Each row is a point on a landscape with many valleys, with its height.
A ball rolls from a point to the lowest of its 2 nearest points, and stops where none of them is lower. Distance is the straight distance between rows; heights are no part of it.
nuvo: [ -7  12  -2   9  -5   7   0 -16  -2   7   2   0  -4  -4  11  -1  -8  24
  -8   5   0]  height 2.44
tuk: [-15  12  -1  -2  -4   6   3  -8  -2   2   4   1  -7  -2   4   1   1  25
  -7  -5   0]  height 1.59
Mip: [  4   6  -3 -22   0   2 -14 -15 -10  13  18  15   1   3   4   5 -16 -20
 -16   1  14]  height 4.49
Pog: [  0  -2  -5 -19   6 -11  17  13  13 -14  12   5   5  -5 -14  -9  -5   3
   0 -19   3]  height 3.75
salu: [ -2  20  -1   3   0 -11 -10  -1   4   7   8 -23 -13  -7   5   1  -7   1
 -10   2  -9]  height 5.00
buruv: [  2  12  -7 -10   5  -8  10   2   7  -2  13  -8  -1  -6  12 -11 -26  17
  -2  -2  -8]  height 4.83
mazo: [ -5 -14  -7  -2   2   7  -4   6  11  -2  -6  26   9   7  -4  21  -4 -23
  -6  18  -5]  height 7.10
luder: [ 14  19  -3 -18   9 -11  14  12   5  -9   0 -11   6   2   0 -21 -15  -8
   3 -24  -7]  height 1.39
pida: [ 10   3   2  29  -8   3  -7 -14  -5   9 -11  -9  -4 -15   8   0  -6   9
  -2  13   3]  height 3.99
Fikad: [ -4   9   6   0   4  -7  -6  16  -8   3  -2 -34 -11   5   2   3   8   3
  12  -4 -12]  height 1.27
vus: [ -9   1   1  -3   3  -4  -1  16   5  -9  -1 -11  -4   1 -21   5  16 -15
   1   5  -6]  height 1.82
Ritid: [  8   7   6  17   2  -5  -1   2 -11   1  -7 -24  -5  -5   7   3  -4  15
  12   7 -14]  height 5.69
netu: [-17 -12  -1  -2   6  -5  12  15  -2 -16   0   0   1  -3  -8  14  12  18
  10  -8  -9]  height 4.42
Lupi: [ 10  17   9  -9   7 -12  12   7   1  -4   3  -9  -1  -2  -9 -25 -10 -13
   8 -26  -5]  height 0.53
Puge: [ 16  -5  -3  21  -4  16 -13  -5   1  11  -7  -8  -1  15   0   3  22 -10
   1  12   3]  height 6.57
Rasas: [-23  -2   4  -7   5 -19  11  25  -3 -15  -2  -5  -6 -13 -16   9   3  -2
  12 -16  -7]  height 4.09
ber: [  4 -22   3   5  -7   6   9  -2  -5  -6  -9   6  17   2  -1 -13  10  12
   9  -2   7]  height 3.86
nugal: [ 10   5  -4  -3   3  -5   3  -9   7   5  11  -4   0  -7  14  -4 -26  14
  -3  17 -10]  height 4.87
Fim: [  8   6   9  17   4  -9  -2   7  -1   5   2 -33  -9 -15   9  13  -4   9
   8   9 -16]  height 5.45
Kati: [  0  -2   3  19  -1  -7  -1   1 -25   0 -13 -15  -8  -4   6   0   2  20
  23  -3   4]  height 5.11
tubi: [  4   4   2  17  -1  -1   3  -4  -9  -1  -6 -14  -2  -6   9  -3  -9  22
   6   5  -8]  height 5.78
Sibag: [ -9  -9 -10  -4   2  -2  -2   6   8  -6   2  21   1  -1 -14  14  -8 -28
 -11  11  -3]  height 7.21
gok: [ -4   9  -1 -20   2 -10  17   7   7  -7  14   3  -1  -7  -8 -15  -6   6
   1 -24   2]  height 4.05
biv: [  0  -7   0  -7  -1  11  -8 -13   3   5   0  15   4  14   8   1   0  -2
 -10  13   3]  height 3.19
vuneb: [ -5   9   1   7  -3   5  -8   2  -7   1  -2 -17  -9   5  -2   7  15   8
   0   4  -7]  height 5.77
Goli: [  9   1  -1 -14   3  -3 -13  -3  -4   1  11   5  -2  12 -11   0   0 -26
 -10   7   2]  height 2.26
nerus: [  6 -21   0  -2  -2   2  13   5   3 -14  -3   3  18   8  -2 -11  10  13
   8  -2  -3]  height 4.22
rezip: [-18   1   6  -3   6 -16  14  18   1 -12   2   0  -3 -15 -24  -1  -2  -7
   9 -18  -6]  height 3.92
vomov: [ 18 -10  -7  -4  -1  -1  19   5   5  -7  -2  -7  23   7  12  -8  -3  28
  10 -16  -3]  height 4.88
Buvip: [ -3  -9   4  14 -11  15   3  -8   2   1 -19  24   6   0   1   0  11   4
   0   2  19]  height 2.91
laliv: [-6  3  6  9 -5 19  3 -3 13  1 -7 24 -1  7  1 21  9 -2 -9 10  8]  height 1.60
Garep: [ 18  -3  -8  35  -7  12 -11  -6   1  13  -5 -19  -1  -1   6   8  13  -7
   0   8   3]  height 6.35
Raras: [ -1  -3   9  17 -10  20   3  -6   8   4 -13  26   2   3   4  11  10  -3
  -4   6  18]  height 2.36
Vopo: [-10  25   3   1  -4 -10 -11  -1   0   7   6 -20 -18  -8   2   3   1   1
 -11  -9   0]  height 4.79
vav: [-20  16  -1  -6  -4   0   1  -2   6   0   8   9 -15  -6  -7   6   3   9
 -14  -5   6]  height 2.43
molam: [ 15  -6  -2  21 -10   6 -12 -13  -4  11 -15  -1   4  -1  10  -7  -5  -3
  -2  15  10]  height 4.24
leko: [ -2 -22  -3   7   0  17  -4   2  10  -1 -14  27  13   6   1  18   3 -19
   0  15  -1]  height 7.00
vedi: [ 17 -22  -2 -10  -1   0  19   8   9 -10  -2   2  25  11   3  -5   7  18
  10 -12  -2]  height 4.53
nifa: [  6 -23   3 -24   5  12 -15 -13 -11   9   3  12  20   8  20  -2  -8 -10
   0   7  -1]  height 1.62
Regan: [-11  12  -4 -13  -1  -1  -1  -5   4   0  11   8  -8  -1  -7  -5  -2   1
 -14  -1   6]  height 2.96
sisug: [-14  13   0   0   1  -5   7  -7   7   0   7  25 -11 -14 -20  -1  -9 -15
  -9 -10   7]  height 3.93
Pezus: [  7   6  -1  21  -2   5 -12   0  -6  10  -3 -28  -5   1   3   5  15   5
   3   4  -7]  height 5.97
ralop: [  3  12   7  -5   9 -10   7  23 -11  -2  -9 -34  -2   7  12   5   2   5
  20  -7 -13]  height 1.57
lumod: [ -8   4   3   1   6  -2  -3  20  -1  -3  -1 -25  -8   5 -20   8  27 -10
   6   3  -8]  height 1.18
fubo: [ -5   6   6 -10   5 -13   6  10   4 -12   4  -1  -6  -6 -24  -8   2 -14
   3 -11  -4]  height 3.65
Fusi: [  2  20  -5  -6  -1  -9  -9 -13   3  11  16  -2 -12  -2   3  -8 -18  -6
 -15   1   4]  height 5.13
Nenu: [  2   3  -1  26  -6   1  -6   0 -23   4 -15 -10  -5  -4   2  -2   8  15
  14   2  10]  height 5.34
Dobo: [  3   6   0  18  -9   8  -4 -19  -1  11  -7   4  -3  -4  14  -3 -11  15
  -6  10   5]  height 3.25
tet: [ -4  -2  -5  -3   3  -2  -2  11   9  -7   3   3  -5   4 -22   5   9 -18
  -6   9  -4]  height 2.37
faf: [ -3  -5  -3 -11   6 -11  10  13   9 -17   8   5   2  -1 -21  -6  -2 -11
  -2  -5  -7]  height 3.34
dor: [-18  -8   1  -8  10 -13  15  25  -3 -17   0  -4  -1  -6  -9  13   7   7
  12  -9  -9]  height 4.25
povo: [  8  -9  -4   1  -3   2  14  -4   0  -6  -1  -1  14   1   9 -12  -6  28
   9  -9  -2]  height 5.18
losi: [ -4  12  -7 -17   1  -6   8   1   6  -4  16  -3  -3  -2   1 -13 -14  15
  -5  -8   0]  height 4.48
dud: [-14  21   9   1  -2  -7   0  -6   6   6   7   7 -19 -11 -18  -3   1 -12
 -11 -16   6]  height 4.28
Gede: [  4  13  -7 -15   2  -4  -9 -16  -2  11  19   7  -4   2   3  -6 -20 -11
 -14   4   5]  height 4.85
Dev: [  5  12   1  10   4 -12  -8   6   5   6   7 -34 -13 -17   7  10  -5   1
  -2   3 -16]  height 5.25
faseb: [ 12  14  -5 -14   8  -5  13  18   3 -14  -2 -18   6   6   7 -12  -6   5
   6  -8 -11]  height 1.53
Rafo: [ 10 -15   3   5  -6   8 -14 -18  -6  12 -13  17   8   2  21 -11  -6 -10
   2   6  14]  height 2.94
Bavi: [ -8   3   5  16  -5   4  -7  -1 -16   4  -9 -11 -11   1   1  10  17  15
   9  -1  -1]  height 5.60
tiziz: [  2  -4  -1 -16   6  -6  -2   4   4 -11   9  10  -2   5 -20  -5   0 -19
  -5   5   1]  height 2.88
deme: [  5 -19   0   4  -9   9  -5 -17  -3   6  -8  13  14   2  14 -16   0   1
   1   2  10]  height 2.04
bipo: [ -1 -16  -4 -17   6   2  -9   5  -3  -3   5  24   9   0  -8  18  -9 -34
 -11   9   2]  height 7.30
zeva: [  2  -1  -5   5  -1  -1   9  -6  -2  -1   2  -3   6  -3  11 -11 -13  29
   4  -2  -6]  height 5.46
tadip: [  5 -19   6  12  -3  18  -4  -1   5   3 -18  24  11   7   0   8  10 -20
   3  14   9]  height 6.89
Valu: [ -4   4   4  -3   6  -3  -1  19  -5  -4  -1 -28  -5  11  -7   2  21   0
  12   2 -10]  height 0.37
Nad: [-12  11  -3  -9   2  -2   0 -10   8   4  12  23 -11  -4 -12   2  -6 -12
 -15  -1  12]  height 3.52
gem: [ -5   3   3  -9   8 -16  24  17   8 -14   5   3   4 -17 -22  -5  -5  -6
  10 -31  -3]  height 4.15
Pem: [  5  -3  -5  -5   0   1  -3 -15   1   5  10   2   6   3  15  -8 -20  11
  -5  12  -5]  height 4.39
katut: [-17 -10   4   0   4  -4   9   5 -13 -10  -5   2  -7  -1  -1  12  14  26
  16 -11  -2]  height 4.63
Fuv: [ 11   3 -12  30  -1   8 -13  -2   4  11   3 -27  -7  -3   9  11  16  -4
   0   5  -6]  height 6.16
leza: [  1 -27   0  -2  -9   2  -7 -12   4   8  -8  22  16  -7  15 -18   0  -1
   5  -7  19]  height 0.67
Bon: [ -3   2   2  -6  -2  14  -1  -8   8   3   1  21  -3   9   2  12   2  -5
 -13  11   6]  height 2.47
vulu: [  6  -8  -1  -4  -4   8 -10 -18  -2   8   3   7   5   9  14  -5  -7   0
  -5  13  -4]  height 3.78
Nere: [  9  17   2  -9  11  -9  10  20  -2  -9  -8 -27   4   5   8  -4  -5   5
  12  -7 -14]  height 0.85
baked: [ -7   0  -6 -23   2   3  -3 -11   3   6  15  23   0   2   0   5  -9 -12
 -14   3  12]  height 4.06
Num: [  2 -19   1 -27   5   8  -8  -7  -2   1   9  14  12  12   8   2  -4 -15
  -6   8  -1]  height 0.43
Fube: [  7 -10   0 -20   3   8 -12  -5  -3   2   5  11   3  12  -2   9   0 -23
 -12  13   1]  height 1.52
Tez: [ -4 -23   0   9  -8   5   5  -5   1  -5 -13  16  12  -1  -1  -5  12  10
   1  -1  13]  height 3.46
Rigoz: [ -8  25   2   0  -4  -7  -8  -7   6   7   9  -1 -17  -4  -7   0   2 -10
 -15 -10   8]  height 4.52
Guku: [ 16  -9   3  12  -7  14 -18 -15  -6  16 -14   9   8   9  17  -4  -3 -17
  -1  14   8]  height 3.60
zanim: [ 13 -11   6  18  -8  21 -10  -3   4   7 -16  10   2  12   0   3  21 -17
   2  12  11]  height 6.75
vitu: [ -8  -1   5   7   0  -3   6   1 -20  -6  -9  -7  -5   1   7   2   6  29
  15 -10   0]  height 4.86

Two balls start at each pair of points below. Name the first point that both come to, or write never.
fubo, gem | faf
Mip, sisug | Nad
povo, Pem | laliv
Fusi, Gede | Nad
nugal, losi | never

Where does a ball stop that starts at each point below?
molam | leza
Ritid | tuk
buruv | Valu
tubi | laliv

Call two points neighbours if one is among the 2 nearest of the other. Go from one point of each pair to the other, from neighbour to neighbour, staying as low as possible. Name the highest point that can't be avoided.
Nere, leza | tubi
Nere, laliv | vulu
Num, Valu | tiziz
Nere, Lupi | faseb
Nere, Valu | ralop
leza, tuk | molam
